Each row is a point on a landscape with many valleys, with its height.
From any point a ball rolls to the lowest of the 2 points nearest to it. It stops when none of these is lower. Distance is the straight distance between rows; heights are no part of it.
Z_693: [164 173 139 146 127 131 169 153 134 143  50 120 129  99  76 139  96  57
 140 129 143 111 138 142  78 143  87 170  91 202 107 179 130 162 137  93
 129  95 143  79 104 147 151 130 135]  (h 4.34)
Z_147: [119 134 156 174  86  92 152 102 178 102 139 123 143 135  93 137 104 174
 136 107 135 166 115 110 145 137 107 159 131 120 170 157 137  90 123 165
 167 106 149 111 158 103 161 109 194]  (h 4.95)
Z_604: [149 135 134  54 144 120 145 168 169 143  66  99 128  99  92  84 155  39
 109 158 127 130 160 171 128 147 132 157 162 127 155 154 118 126 138 129
 138 149 136  88 108 159  95 133 132]  (h 4.76)
Z_814: [ 87 166 108 127  74 129 136 125 106 169 169 117 164  82 126 123 127 127
  88 118 125 185 146 134  82  85 146 148 108 111 162 130 151 151 105 144
 119  82 189  91 122 130 134 129 174]  (h 3.22)
Z_559: [209 127  94 160  87 109 115 160  42 106 118 144 125 117 105 182  72 163
 132  89 168 116  64 147 134 146 144 144 140 176  99 140 149 123 148 135
 121  95 122 133  89  84 147 114 101]  (h 2.71)
Z_124: [130 151 160 147 149 149 101 120 134  92  73 147 125 116  97 129 106 147
 174 107 130  89 114 107 115 109  65 176 117  58 114 137 184  89  93 131
 125 113 108 132 107 155 170 208 149]  (h 1.72)
Z_640: [155 104 147 175 143 109 149  97 157  69 125 102  59 133 166 131 117 128
 190 118 137  92 107 113 183 136 108 123 155  84 120 121 105  86 132 131
 174 191 119 139 160 122 133 142 118]  (h 3.55)
Z_652: [133 121  93 178 114 151 148 107 101  60 196 121 102 163 151 160 107 165
 165  81  89 115  74 132 139 159  94 141 124 123 105 112 171  56 124 172
 138 133 106 133 170  84 151 149  93]  (h 3.32)
Z_643: [ 90  84 198 173 123 112  72  55 129 122  85 114  97 114 163 128 139 155
  83 149 124 157 185 115 154 133 170 113 139  70 101 100 125 175 153  94
 155 136 150 190  75 156 113 127 143]  (h 4.30)
Z_483: [101 109 134 114 173 185 136 141 113  91 158 139  83 119 182  70 151 108
 108 120  88  93 173 115 108 100 123  56 160  37 101 150 151 118 138 122
  96 182 134 132 137 125  96 184 121]  (h 6.36)
Z_155: [ 67  99  89 160  82 186  89 131 107  91 166  95 191 113 150 112 158  92
 132 115  84  98 115 114 115 116  97  87 100  83  75  63 148 131 128 132
  65  86 161 141 132 150 135 142 105]  (h 2.24)
Z_432: [149 107 183 152 175  85  84 123 133 167 154 170  74 138 128  70 105 179
  95 164 157 128 149  89 154 105 165 114 124 136 121 151 101 162 119  73
 111 148  82 161  69 129  94 170 169]  (h 4.13)
Z_217: [146 143 162 126 107 180 120  83 133  89 141 137 176 155 118 133 146 185
 124  94 129  85 123  91 100 102 131  71 139  83 117 127 119  87 141 111
  89 116 151 121 183 101 180 166 105]  (h 4.47)
Z_277: [149 106 120 154 143 126 128 162  89 135 188 149 103  96 136  70  84  87
 123 143 129 106  97 113 160 104 112 105 112 164  94 141 151 144 119 116
  81 111  80 137  81 125  82 161 156]  (h 4.79)
Z_197: [110 150 143 139 151 122  80  70 142  99  59 133 111 151 139 172 168 209
 194 135 135 122 153 118 144 114 157 127 149  73 110 111 108 126 150 139
 155 149 145 163 123 126 140 108  91]  (h 1.64)
Z_838: [164 135 187 170 116 140 142 104 129 139 106 123 121 121 155 156  66 120
 107 102 135 137 132  94  86 113 144 107 107 150 140 153 112 184 117  53
 121  83 160 144 110 147 147 138 138]  (h 4.78)
Z_95: [ 95 129 166 104 205 124  78 115 155 144 105 160 107 119 149  97 172 149
 114 161 127 122 185 101 116 110 136 100 120  98 139 150  95 169 159 144
  96 164 123 135 121 137 123 142 165]  (h 5.87)
Z_52: [135 166 143 140 170  94 171  97 174 133  88 107  71 130 164 163  93 143
 175 116 133 187 128 120  83 139 121 170 121 120 178 141  90 146 136 135
 206 172 143 125 156 123 131  98 146]  (h 4.44)
Z_332: [112 137 118 134 137 103 136 114  99 173 153 172  76 117 132 121  83 229
  75 155 165 197 139 130 102  96 193 105 140 174 113 168 112 179 113 119
 130 122 114 153  80 106  85 113 150]  (h 3.40)
Z_841: [ 91  95 101 153  65  80 102 114 127 138 166  99 130 105 153 143 136 104
 133 134 130 151 100 147 188 156 148 165 124  91 139  58 155 118  92 136
 172  89 108 149  88 158 102 126 132]  (h 3.84)
Z_375: [ 71 132 106 144 162 144 122 127 123 127 174 124 129 117 179 113 120  94
 160 124 108 102 108  75  93 108  65 116  55 115 159 112 101 170 109 106
 103 110 110 127 184 153 137 157 153]  (h 4.67)
Z_184: [148 109 123 113 149 114 110 147 110 158 173 148 110 113 141  65 132 115
 111 164 147 124 124  99 167 107 149 103 132 117 136 121 132 157  98  90
  93 131  85 145  79 159  66 181 165]  (h 4.54)
Z_30: [ 99 136 113  48 162 129 143 145 125 171 172 118 153 164 134 139 190  99
  96 142 126 136 128 147 120 137 144 112 121 179 170 116  67 154 167 148
 122 161 134 106 198 109 124  61 104]  (h 1.71)
Z_865: [130 162 106 112 185 139 158 169 113 138 120 166  95 122 130  92 122 139
 125 149 142 129 139 134 112 109 127 114 138 172 105 172 148 133 153 168
 108 174  86 128 115 107 120 141 117]  (h 4.05)
Z_806: [116  88 136 186  85  95 151 108 167 105 175 118 106  99 163 113  95 125
 116 120 112 146 130 133 166 153 143  78 141 180 108 124 126 131 146 128
 136 112 127 135 129 123 108  76 161]  (h 2.77)
Z_358: [122 162  58 101 159 159 186 170  87 159 140 128 117 168 146 169 115 119
 127 116 125 144 110 152  49 131  92 139  83 207 117 146 108 137 123 145
 130 137 126 125 164 111 149  84 103]  (h 4.45)
Z_521: [157 129  90  68 109 104 127 152  74 170 185 153 149 166  88 116 137 136
  95 107 145 146  79 133 124 121 140 177 137 135 174 104 155  98  52 119
 141 107  98 109  97 131 103 143 127]  (h 1.65)
Z_130: [128 112 158 175 119 120 135 100 125 118  36 114 116  73 140 147  89  71
 159 138 125 146 163 150 154 121 113 169 122 107 100 151 166 165 130 111
 169 116 145 137  67 155 117 137 127]  (h 3.95)
Z_92: [ 50 122  62 176 103 123 132 114 102 131 176 122 123 123 166 151 141 137
 138 128  92 152 124 144 128 132 131 103 101 128 103  76 143 136 130 141
 140 118 125 152 150 128 116  83 123]  (h 3.25)
Z_293: [150 100 109 113  68  93 141 158 139 147 113 114 149 125 107  94 143  50
 132 161 129 116 116 151 221 158 143 158 139 188 154 106 122 131 141 109
 145 101 123 120  95 145  94  99 146]  (h 4.31)
Z_548: [120 125 126  95 162 178  94 145 112 118 151 131 162 164 152 114 159  93
 141 109 113  79  67  92 101 116  89 147  69  95 150  78 104 148  86  86
  86 120 103 133 171 153 127 162 102]  (h 4.99)
Z_715: [ 70 121 144 128 196 113 100 152 175 130  91 147 127 103 144  70 163  89
 150 179 128 117 176 122 134 116  99 123  84 135 127 149 111 185 156 147
 104 151 111 130 139 160 104 139 163]  (h 5.68)
Z_518: [102  94 103 127 124 125 119 150 156  77 143 137 153 111 126  79 167 104
 124 165 124 111 125 148 214 136 101 103 146 111 124 138 180  84 144 183
 110 159  84 139 125 121 113 145 132]  (h 2.75)
Z_296: [125 143 155 129 153 153  91 110 119 122  37 159 152  99  82 131 118 188
 155 124 148 126 145 107  97  89 127 159 122  63  88 159 172 103 106 137
 117 100 143 130  82 149 181 197 125]  (h 0.78)
Z_873: [142 147 128 118  69 133 143  99 157 109 191  96 159 122  97 145 157 137
  80 112 135 165 139 149 144 139 183 106 195 111 153 103 135  60 147 171
 142 142 171 122 183  79 132 112 103]  (h 5.31)
Z_456: [119  98 109 138 146 119 152 111 150  82 131  80  97 136 168 134 140  83
 158 127 110 121 115 137 160 127 124 174 159  50 144 102 122  60 125 151
 188 171 153 119 162 148 114 128  98]  (h 2.99)
Z_494: [135 157 146 124  82 153 147  80 144 111 155  85 150 138 100 158 141 154
 120  99 118 141 141 138 119 119 151 103 179 115 135 120  89  76 180 148
 127 136 218 125 207  84 147 101  85]  (h 5.48)
Z_541: [131 154 177  86 169 136  83 128 119 154  64 131 146  80 107 106 137 123
 109 158 128 136 169 118  94  97 148 127 114  75 132 159 138 170 110  83
  89 109 135 117  73 185 123 186 153]  (h 2.49)
Z_613: [133 116  95 133 119  79  98 147 168 134  99 156  89 120  98  79 150 154
 159 227 134 139 135 139 232 140 117 153 143 167 109 129 141 161 158 175
 136 143  83 158  93 119  59 127 187]  (h 4.81)
Z_758: [185 151  80  79 100  88 141 161  92 163 157 172 124 146  75 105 104 139
 126 144 139 143  95 140 164 139 144 184 144 196 140 150 152 111 115 145
 142 114 103 127  88 100  96 105 149]  (h 2.19)
Z_515: [137 148 119 105 145  70 150 121 157 155  89 117 107 139 109 172  92 161
 147 117 127 176 112 139  93 179 127 212 127 151 193 139 116 121 107 127
 205 139 127 114 118 142 109  90 151]  (h 4.62)
Z_936: [159 179 155 105 183 115 128 139 157 168  85 134 126 130 113 127 122 135
 149 108 142 148 124 116  73 129 133 147 105 154 152 165 100 164 126  84
 140 124 108 110 133 146 150 142 155]  (h 3.46)
Z_231: [141  98 108 101  91 113 138 163 167 122  79 123 151 142  97 115 170  85
 114 178 133 124 144 178 206 166 130 124 170 173 106 105 135 116 156 161
 146 161 133 119 122 125 101  82  95]  (h 4.07)
Z_294: [115 123 122 153 114  94 149 113 134 126 110 118 121 125 121 162  89 143
 145 117 124 152 119 132 138 160 105 198 133 128 153 124 146 114 105 153
 187 113 130 116 121 145 134 115 152]  (h 4.77)
Z_103: [184 111 113 134 189 113 119 186  94 138 175 161  74 117 141  93  99  79
 135 129 150  69  67 127 157 141 104 104 123 178 113 124 150 141 137  86
  73 156  37 137 111 116  95 148 122]  (h 4.96)
Z_912: [158 114 154 122 186 102 153 127 162 112 158 108  84 132 157 129 135  97
 160 125 137  92 106 120 179 165 126 138 161 109 186 118  91 100 130 135
 176 192  69 135 173 122 122 120 135]  (h 3.99)
Z_437: [116 136 128 131 102 185 136 131 129 113 136 145 206 128  91 127 149 137
 103 116 119 103 149 125  85  86 118  69 119 142  89 140 125 112 149 135
  61  93 167 110 173  98 176 134 114]  (h 4.14)
Z_199: [115 169 164  79 165 131  94  90 162 102  63 135 120 120 123 140 188 204
 149 134 148 139 176 126 119 114 164 107 174  57 140 149 110 118 164 189
 145 186 146 127 137 115 125 130 118]  (h 0.61)
Z_268: [ 96 139  70 146  98 149 205 146 109 142 152 115 136 143 139 158  72 114
 115  95 114 145 116 122  49 114  77 162  81 171 142 147 126 125  97 123
 141 109 163  98 158 116 162 113 133]  (h 4.42)
Z_599: [ 95 131 103 107 144 143 118  97 125 100 108  98 107 145 157 159 167 146
 172 131 125 130 139 144 132 126 155 155 157  30 116  92 118  88 125 149
 185 164 164 129 128 140 128 130  78]  (h 2.42)
Z_881: [138 127 123 145  85 106 172 114 181 102 171 101 141 136 106 171 113 171
 110 107 132 181 116 139 160 157 156 130 186 130 172 119 130  81 132 171
 185 140 156 132 192  73 121  83 146]  (h 5.15)
Z_658: [107 120 109 145 104  71  88 132 145 133 110 162 135 138  83 111 166 194
 152 186 150 154 137 136 206 128 145 160 120 145 124 106 156 135 139 167
 130 122 107 152  83 134  99 109 182]  (h 4.97)
Z_839: [149 119  89  86 107 161 179 171  95 136  96 112 127 129  99 155 128  68
 113 101 106 132 117 168 105 156 110 173 153 127 110 121 136  85 100 133
 154 163 133 116 104 142 131 122  74]  (h 4.29)
Z_495: [185 108 137  92  91 107 102 138 142 121  86 139 154 135  95 130 159 142
 112 160 147 108 139 152 224 163 174 115 182 151 109 119 140 119 137 137
 128 146 101 151  88 111 109 100  92]  (h 3.86)
Z_308: [ 97 116 125 165 120 120 132  65 150  92 201  95  86 137 188 124 142 153
 149 130 104 117 135 103 145 119 140  92 143  68 123 102  92 123 160 137
 141 155 165 134 174 134 115 102 107]  (h 3.05)
Z_373: [132 161 143 120  77 141 161 133 152 102 105 122 146  91  71 123 101 103
 106 112 126 146 146 141 106 105 116 158 163  83 161 176 173  79  84 158
 149 108 185  83 114 121 155 161 157]  (h 2.96)
Z_529: [158 101 141  89 103 100 145 172 173 137 168 105 169 127 103  89 163  39
  88 157 140 107 106 138 200 150 126 143 141 147 186 113 115 105 136 120
 134 126 127  94 166 134 104 107 146]  (h 4.57)
Z_286: [102 167 141 114 150 114 159  96 169 109 109  79 111 147 134 137 132 129
 165 123 116 157 126 115  95 136  97 179 110 100 180 141  94 118 159 176
 178 139 195  88 198 130 138  98 172]  (h 4.20)
Z_805: [153 135 110 105 152 186 179 140 111  96 126 147 130 202 108 154 145 157
 143 100 125  82 116 139 110 140 112 125 119 165 113 142 133  70 164 153
 108 169 107 114 177  63 170 130  53]  (h 2.67)
Z_677: [134 128 123  78 146 172 117 142  76 148 147 126 153 167 151 151 154 158
 109 112 119 112 129 118  88 119 149  73 126 116 113  98  93 151 119 104
 103 127 133 150 147 125 136 105  61]  (h 5.44)
Z_802: [153 123 126  94 154 153 163 132 129 126 144  66 105 134 157 142 137  48
 125 109 103 114  97 133 119 151 126 173 148  76 168 104  95  86  97  99
 182 155 143 101 182 159 121 121  77]  (h 3.56)
Z_572: [150 144 142 159 157 125 140 138 135 118  12 105 112  85 103 133  88  64
 162 117 134 124 147 158 104 146  88 171 113 141 108 177 163 148 149 109
 150 132 140 111  95 140 142 141 127]  (h 4.18)
Z_71: [130 108 128 174 155  60  97 145 157 127  88 147  55 115 118 111 126 148
 178 181 143 135 123 137 197 142 115 149 121 189 103 123 117 195 161 173
 136 185  62 150 117 120  76  96 175]  (h 4.65)
Z_956: [177 146 162 100  75 200 156 110 121 104 123  91 133 130 101 158 159 131
 103  91 149 130 132 133  91 120 152 112 171  82 148 129  81  95 116  98
 139 124 200 102 162  95 148 145  71]  (h 5.69)
Z_722: [138 121 157  77 121 169  85 114 112 152 120 132 162 176 120 161 186 154
  86 106 128 108 161 136 105 136 172  57 137 144 118 116  76 146 167  87
 110 123 179 154 154 116 156  71  82]  (h 5.24)
Z_694: [ 92 130  66 183 124 130 149  99  88 115 196 127  91 143 160 163 100 179
 167  90 102 147 110 128 125 131 121 140 130 108  97 101 153  90 115 143
 146 141 110 146 136 122 150 129 118]  (h 3.57)
Z_818: [165 115 103  99 173 129  91 194  77 152 143 161 122 141 159 107 139  83
 132 128 136  69  94 135 166 145 130  85 121 190  94 113 122 165 149  93
  67 141  50 154  93 137  94 118  81]  (h 5.10)
Z_266: [129 131 103 119 133 138 125 134  82 174  81 131 134 121 147 151 114 108
 147 122 146 150 136 135  89 122 142 170 101 132 121  94 145 171  96 107
 146 107 127 141  75 168 119 132 109]  (h 2.72)
Z_775: [ 89 119  89 113 111 159 150 155 110 130 171 138 166 165  83 139 105 112
 115 109  92 128 107 138  77 132  60 174  93 167 154 157 148  72  88 169
 107 100 142  95 151 137 152 129 141]  (h 4.25)
Z_45: [124 120 167 172 160 133  95  76 141 102 177 134 106 143 193 115 119 146
 156 120 102  70 119  53 121 118  95 103  87  84 132 103  81 162 124  77
 109 116 117 151 189 147 143 170 158]  (h 4.26)
Z_533: [128 118 124 114 199 102 165 157 162 103 149 137  72 159 157 124 156 144
 172 147 125 120 128 126 151 159 114 127 160 119 162 126 107 116 153 182
 171 239  65 138 174 105 106 122 121]  (h 4.28)
Z_664: [135 107 170 122  94 141  97  95 129 117 109 109 139 166 142 161 139 145
 112 109 118 109 142 133 146 155 181  60 157 127 109  96  74 133 168  83
 156 127 186 172 137 125 151  79  73]  (h 5.03)
Z_869: [ 64 134 130 195  89 109 127  88 136 154 145 127 141  86 137 132  90 135
 122 137 126 189 154 116 106  81 128 146  82 131 142 140 152 154 104 147
 130  72 157 104 110 130 138 127 193]  (h 2.80)
Z_965: [ 80 164 135  70 126 127 148 119 158 177 125  72 122 130 126 150 143  93
 105 121 119 173 138 143  78 127 130 166  95 151 190 129  83 151 157 164
 161 134 200  93 198 126 122  69 155]  (h 3.93)
Z_421: [104  89 133 184 103  76 134 109 174 119 119 128  97  99 142  81  95 113
 103 183 124 171 161 135 186 132 147  97 134 163 109 162 124 178 152 131
 140 141 123 129 103 131  68 100 200]  (h 3.27)
Z_76: [ 57 125 110 153  97 128  87 131 146 110  90 109 192 115 100 133 163  96
 135 137 104 139 143 132 123 111  92 155  96 103 127 123 159 114 131 173
 135  74 186 106 148 152 165 132 156]  (h 0.38)
Z_441: [ 99 117 155 139 124 104  87 101 170 116  87 111 171 120 113 140 159 119
 141 142 131 111 130 119 177 123 122 135 105 104 134 104 138 124 148 157
 137 107 135 137 139 150 156 125 154]  (h 1.46)
Z_710: [174 156 183  79 129 159 136 109 127 124 116 108 137 113 112 145 132 130
 132  77 138 130 112 115  93 121 143 138 155  49 168 132 112  88  88  93
 144 130 159  98 151 139 148 181 103]  (h 5.64)
Z_8: [156 125 160 107 134 130  96 132 155 122 101 164 156 164 114 141 156 171
 129 141 147 104 138 142 170 146 164  84 163 171 115 142 108 131 166 138
 125 148  95 147 130  99 136  89  82]  (h 3.59)
Z_330: [111 137 132 119 137 133 123 115 157  84  92 145 127 111  83 123  93 140
 145 110 110 108 135 119 107 128  67 190 147  67 155 164 182  43  92 179
 142 122 141 118 118 138 158 178 150]  (h 2.40)
Z_789: [ 76 139 110 141 158 117 148 118 113 147 191 149  95 108 137 118 120 192
 118 130 133 170 144 113  99  94 149 119 135 101 146 149 152 125 103 146
 116 143 110 119 124 118 134 156 181]  (h 2.54)
Z_82: [118 106 114 154  74  97 110  95  84 165 171 115 120  93 154 137 104 159
 111 123 134 162 105 134 156 127 182 123 128 123 116  94 130 150  76  97
 138  84 111 145  76 145  95 116 140]  (h 4.17)
Z_310: [129 125 169 129 150 126  80 110 103 186  92 137 131  92 123  91 114 121
  97 155 145 144 164 110 110 103 159 152 116  96 114 133 144 197 103  41
 111  95  98 149  33 183  68 191 148]  (h 3.17)
Z_170: [108 119 125 116  63 123 138 142 129 160 173 124 164 132 118 132 151 109
  79 140 130 150 150 151 127 121 162  81 131 191 121 104 102 165 152 105
 103 102 165 125 150 110 136  65 131]  (h 1.68)
Z_567: [127 115 109 166 167  85 138 151 142 105 117 137  69 158 149 152 140 159
 183 148 139 123  96 148 176 159 118 124 133 188 111 108 119 157 157 179
 158 211  54 161 151 109  91  75 132]  (h 4.49)
Z_106: [137 126  92  72 135 189 175 138  81 127 108  95 103 138 137 134 146  79
 125  97 112 130 117 152  74 132 118 148 145  64 126 106 112 105  76 112
 159 168 155 118 121 143 134 145  56]  (h 4.03)
Z_969: [216 125 146 144 101 139 109 156  74 123  87 165 121 130  96 158  91 166
 106 100 185 103 110 118 112 128 147  93 141 190  74 158 115 156 135  92
  84  92 126 151  91 105 143 120  93]  (h 3.03)
Z_799: [123 129 127 127 103 139 145 128 119 151  86 120 157 123 121 150 132 107
 128 135 152 144 143 142 108 126 140 107 125 152 119 124 119 150 134 110
 138 118 154 126 107 129 124  79 116]  (h 2.28)
Z_937: [164 163 127 133 137 139 213 147 120 146  63 128  96 109 113 150  66 102
 124 112 165 148 153 149  64 121 110 126 114 212 111 195 107 176 146 120
 127 128 148  92 110 109 135 105 124]  (h 4.48)
Z_890: [123 140  88 138 111 172 174 124 119  92 184 128 135 181  96 152 133 178
 130  93  87 125  96 144 106 149 109 158 138 136 126 125 153  28 125 166
 141 150 129 114 176  74 154 137  81]  (h 3.02)
Z_877: [108 116 149 128 105 130 109  97 140 109 153  94 151 138 152 149 159 127
 152 122 124  98 108  91 168 127 138 115 124  78 150  87 100  93 136 128
 142 106 160 134 184 131 134 125 125]  (h 2.30)
Z_275: [138 134 130 127 140 137 135 153 136 105 152 135 154 156 118 110 102 104
 146 106 105  72  99 108 125 142  44 178  80 159 149 142 154  80 110 141
 111  98 104 105 166 127 160 156 153]  (h 4.04)
Z_229: [105  94 129 207  97  83 144 106 150 109  86 119 101  74 130 103  82  90
 141 182 135 174 155 158 198 121 105 173 109 146 111 145 167 156 129 136
 150 125 110 134  80 149  87 140 159]  (h 3.66)
Z_62: [126 152 154  86 157 129 117 120 107 167 198 159 140 120 130 124 132 171
  94  95 147 148 108  81  78  71 141 104 118  76 178 149 135 129  84 126
  88 113 121 108 137 121 136 181 169]  (h 1.76)
Z_506: [158  91 135 153  79 106 111 123 164  74 175 126 163 101 127 102 121 115
 114 131 120  85  88 119 217 138 123  84 162  87 123 119 174  71 109 163
  98 108 103 138 116 110 143 181 133]  (h 3.33)
Z_216: [155 128 115 112 181 157 105 160  73 140 112 141 116 151 170 167 131 129
 151 102 121  86  98 125 112 145 136 111 115 144  91 101 121 170 118  82
 115 146  82 166 103 144 131 137  57]  (h 5.27)
Z_629: [ 90  83 107 173  59 123  98 117 136 107 198  98 178 101 164 102 129  89
 141 122  91 117  88 114 148 126 105  88  80 124 116  78 136 140 114 128
  79  59 126 131 120 151 126 132 143]  (h 1.44)
Z_825: [150 159 119  90 137 127 107 147  93 186 158 163 170 143 105 119 130 156
 103 118 152 136  96 108  85  96 138 150 110 131 147 120 144 127  79 122
 108  88 122 107 110 140 141 170 148]  (h 0.85)
Z_50: [143 116 141 181  61 179 150 135 146  78 119 132 187 115 105 127 113 112
 115 119 114  92 161 127 132 129 114  54 151 171  54 146 136  94 172 128
  77  96 175 136 139  94 174 119 113]  (h 3.87)
Z_853: [127 148  85  93 168 135 192 167 123 155  76 114  92 150 120 159  98 108
 142 122 130 163 140 160  61 146 105 149 121 207 124 162 110 160 145 163
 142 169 130 111 132 114 137  62 104]  (h 4.35)
Z_412: [168 126  73 150  99  91 144 158  64 129 152 144 130 146 111 167  77 137
 125 101 137 136  80 143 130 143 114 185 119 204 130 141 158 110 126 146
 145  97 114 126  97  95 127  82 134]  (h 2.48)
Z_631: [125 100 166 160 106 124 120  55 130 117  93  99 106 138 192 154 126 137
 131 134 112 130 157 124 145 135 180  91 169  76  97  96  97 143 163  79
 178 133 186 168 115 148 104  87  96]  (h 4.74)
Z_823: [177 128 176 140  79 137 130 112 130 107 169 150 156 136 117 142 107 191
 105  94 156 104 110 110 125 125 145  79 139 147 124 142 125 114 115 110
 113  83 124 127 141  96 155 144 138]  (h 4.16)
Z_578: [ 97 160  88 118 141 107 156 130  89 185 195 163  90 104 142 114  90 198
  72 150 145 196 124 138  80  77 167 143 126 137 139 141 130 150  88 139
 144 101 107 122  92 125 113 131 151]  (h 3.04)
Z_13: [131 135  71 111 207 132 159 188  86 120  84 148  75 136 134 133 100  92
 160 124 124 114 127 157  97 159  95 158 124 175 112 160 152 130 153 174
 132 181  89 128 113 126 114 110 107]  (h 4.22)
Z_105: [138 153 144  94 158 119 157 163 172 125 100 138 142 139  97 107 107  85
 143 130 124 129 125 117 108 137  80 149 114 152 162 166 141 111 123 133
 113 127 119  93 155 135 153 135 165]  (h 3.78)
Z_292: [162  94 153 187  69 105 124 100 164 101 201 125 130 111 133 122  89 164
 133  96 138 122  76  95 181 135 141 101 134  99 137 109 140  86  96 137
 103  90  95 133 128 115 144 165 157]  (h 3.76)
Z_26: [112 109  77 110  52 121 117 148 143 118 156 126 178  99  82  68 160  94
  93 169 111 144 148 155 203 126 134 119 165 117 112 128 204  82 142 173
 103 102 142 127 115 119 100 149 145]  (h 2.12)
Z_205: [144 168 142 119 189 130 136 117 108 186  79 123  86  97 151 160 112 127
 161 120 132 162 138 130  48 129 137 168 111 100 133 138 129 163 105  88
 165 125 111 118  73 160 120 146 119]  (h 3.08)
Z_499: [121 102  99 114 143 139 104 146 102 117  84 116 150 177 109 170 157 128
 159 125  98  97  97 150 154 172 103 184 116 146 112  89 139  79 117 156
 149 145  97 152 122 134 157 112  63]  (h 2.66)
Z_18: [148 140 167  95 166 123  79 119 121 149 130 139 126 127 128 149 159 148
 148 107 138 119  99 104 115 131 122 152 132  45 171 101 112 133  84  79
 145 120  92 142 123 155 135 180 112]  (h 5.37)
Z_347: [138 172 129  49 177 165 130 103 133 103  72 119 127 174 118 133 190 167
 146 140 133 122 143 124  85 114 144 115 164  76 155 158 118  81 173 162
 126 188 140 102 173 100 172 145  80]  (h 1.63)
Z_717: [115 103  90  93 144 116  87 161 103 138 100 133 138 136 122 126 150  98
 143 128 110 112 119 151 149 159  83 211 124 101 129  91 172  95  83 124
 146 116  90 140  86 183 126 147  87]  (h 3.07)
Z_53: [ 93 158 117  85 135 126 140 135 144 193 162 116 147 119 144 122 137  98
  92 130 131 159 144 125  73 109 128 144  84 149 186 126  93 173 118 125
 115 109 166  91 172 152 127  91 166]  (h 3.65)
Z_327: [ 91 147 152  99 154 151  75 101 110 146  41 147 151 105 110 128 158 175
 145 145 133 135 187 113  95  89 155 122 114  65 111 148 147 153 141 141
 103  98 154 134  99 151 157 156 130]  (h 1.69)
Z_453: [121 141 159 179 222 118  76 133 149 141 111 159  88 104 144  94 104 106
 154 154 132  94 143  97 107 106 103 138  73 171 108 149 112 183 142  94
  94 139  87 150 120 155 114 168 159]  (h 5.47)
Z_597: [ 85 104 119 186  78  87 118 123 159 125 195 126 146 106 134 104 106 111
 126 134 126 154 112 118 173 122 112 121 106 163 145 117 144 131 120 140
 109  89 130 104 138 123 121 111 195]  (h 2.23)
Z_344: [143 136 199 166 124 138 127 109 149 109  93 134 142 134 152 119  69 118
 123 109 125  86 144  86 100 129  99  90  74 168 107 157  94 189 142  64
  87  83 147 119 143 133 162 134 163]  (h 5.02)
Z_157: [141 142 122  75 146 204 144 146 122  95  97 141 140 175 123 131 182 134
 132 132 124  95 137 147 108 126 129  78 153 123 106 142 144  80 164 151
  92 182 115 123 146  89 161 133  44]  (h 2.29)
Z_885: [ 65 103  58 132 103 181 136 148  94 136 199  92 162 126 162 120 169  73
 121 119  66 135 117 148 105 117 117 104 104 103 106  64 140 121 131 133
  99 125 133 118 153 148 111 103  94]  (h 2.83)
Z_492: [105  83 175 133 130 119  54 108 126 145  97 136 110 101 135  92 149 150
  90 185 135 145 176 121 172 117 171 118 128  70 111 111 134 177 126  75
 118 121 120 159  46 163  88 170 158]  (h 3.77)
Z_611: [104  97 111 133 124  86 104 143 124 136 125 125 128  99 140  96 148  83
 141 159 133 126 135 160 167 136 105 176 119  92 136  89 163 134  90 126
 150 119 103 131  82 180 103 136 148]  (h 3.48)
Z_887: [122  99 155 191 129 116 101  46 137  85 192 115  67 147 198 123 125 190
 148 112 106  99 108  77 137 132 139  77 111  61 104 100  88 144 129  89
 121 140 138 171 148 141 153 151 150]  (h 3.73)
Z_350: [170 125 121 150 106 163 153 162 116  91 108 149 149 136  91 139 126 144
 109 127 140 104 170 140 140 142 137  53 184 167  59 161 145 113 162 137
  78 137 156 152 103  76 145 116  93]  (h 3.62)
Z_491: [128 122 131 168 165  99 104 122 110 155 169 163  86 141 147 117 107 206
 103 151 146 143 128 123 134 112 174  87 115 189  98 143 104 172 140 121
 118 124  68 172  89 114 105 109 149]  (h 3.72)
Z_189: [117 132 100  76 160 141 142 150 119 151 103 113 157 184 115 159 173 106
 140 142 106 132 120 162 122 162 121 153 106 164 143  88  88 129 140 143
 143 155 112 127 173 128 139  77  69]  (h 2.25)
Z_117: [144 108 178 160  84 114 149  88 111 145 142 111 116 102 159 136  57 133
  87 125 135 175 146 136 118 115 175 105 142 128 135 141 119 160 101  73
 154 107 154 144  77 149 104 134 147]  (h 4.50)
Z_748: [180 146 151 103 148 129 166 168 133 116  94 176 121 130  96 110 109 136
  93 135 170  98 152 145 127 127 145  74 179 176 100 205 157 114 155 139
  94 165 108 111 114  81 121 147 114]  (h 3.85)
Z_328: [178 123 143 130  90 117  86 140  96 137 110 158 159 176  95 169 142 188
 121 109 155  97 123 133 142 150 184  72 140 192  75 121 118 138 160 111
 106  94 126 157  93  90 155  86  87]  (h 3.31)
Z_982: [ 87 120  83 123  98 138 165 156 126 152 208 112 152 145 153 128 151  91
  85 133  90 143 128 154 126 149 142  74 123 187 143 100  98 149 156 125
 112 141 135 115 202 106 109  53 127]  (h 0.92)
Z_774: [ 93 141  96 135  54 136  95 132 156 117 120 135 221  99  76  89 167 120
 111 153 122 156 157 135 157  94 123 127 133 117 109 142 181 106 151 175
  86  76 179  98 121 114 142 143 162]  (h 1.45)
Z_316: [189 134 129  74 109 141 145 175 130 142  81 129 149 117  70  95 156  42
 112 118 143 105 136 152 129 145 114 153 162 126 126 130 121 119 103  92
 119 127 127  90 107 141 130 150  92]  (h 4.53)
Z_191: [142 132 106 156  70 144 166 139 108 160 182 104 160 133 145 160  99 119
 104  78 128 148 100 140  76 124 117 127  91 174 143 103 104 151  74  94
 119  82 143 122 139 126 151 104 133]  (h 4.61)
Z_166: [168 158 191 159 192 117  86 124 163 132 131 147 125 103 142 112  91  97
 137 121 148  74 121  72  98 113  99 121  71 162 124 155 108 193 133  41
  93  93  89 123 151 149 139 159 168]  (h 5.26)
Z_300: [106 137 187  84 202 156 110 112 144 129 155 137  83 108 175  76 154 138
 108 133 127 110 182  88  92 101 145  93 156  34 163 153 113 126 143 142
 107 180 146 122 149 118 107 192 164]  (h 6.12)

Where does a ball stop that starts at each point below?
Z_293: Z_825
Z_818: Z_825
Z_548: Z_76
Z_613: Z_199
Z_823: Z_76
Z_316: Z_199
Z_529: Z_825
Z_677: Z_296
Z_95: Z_982
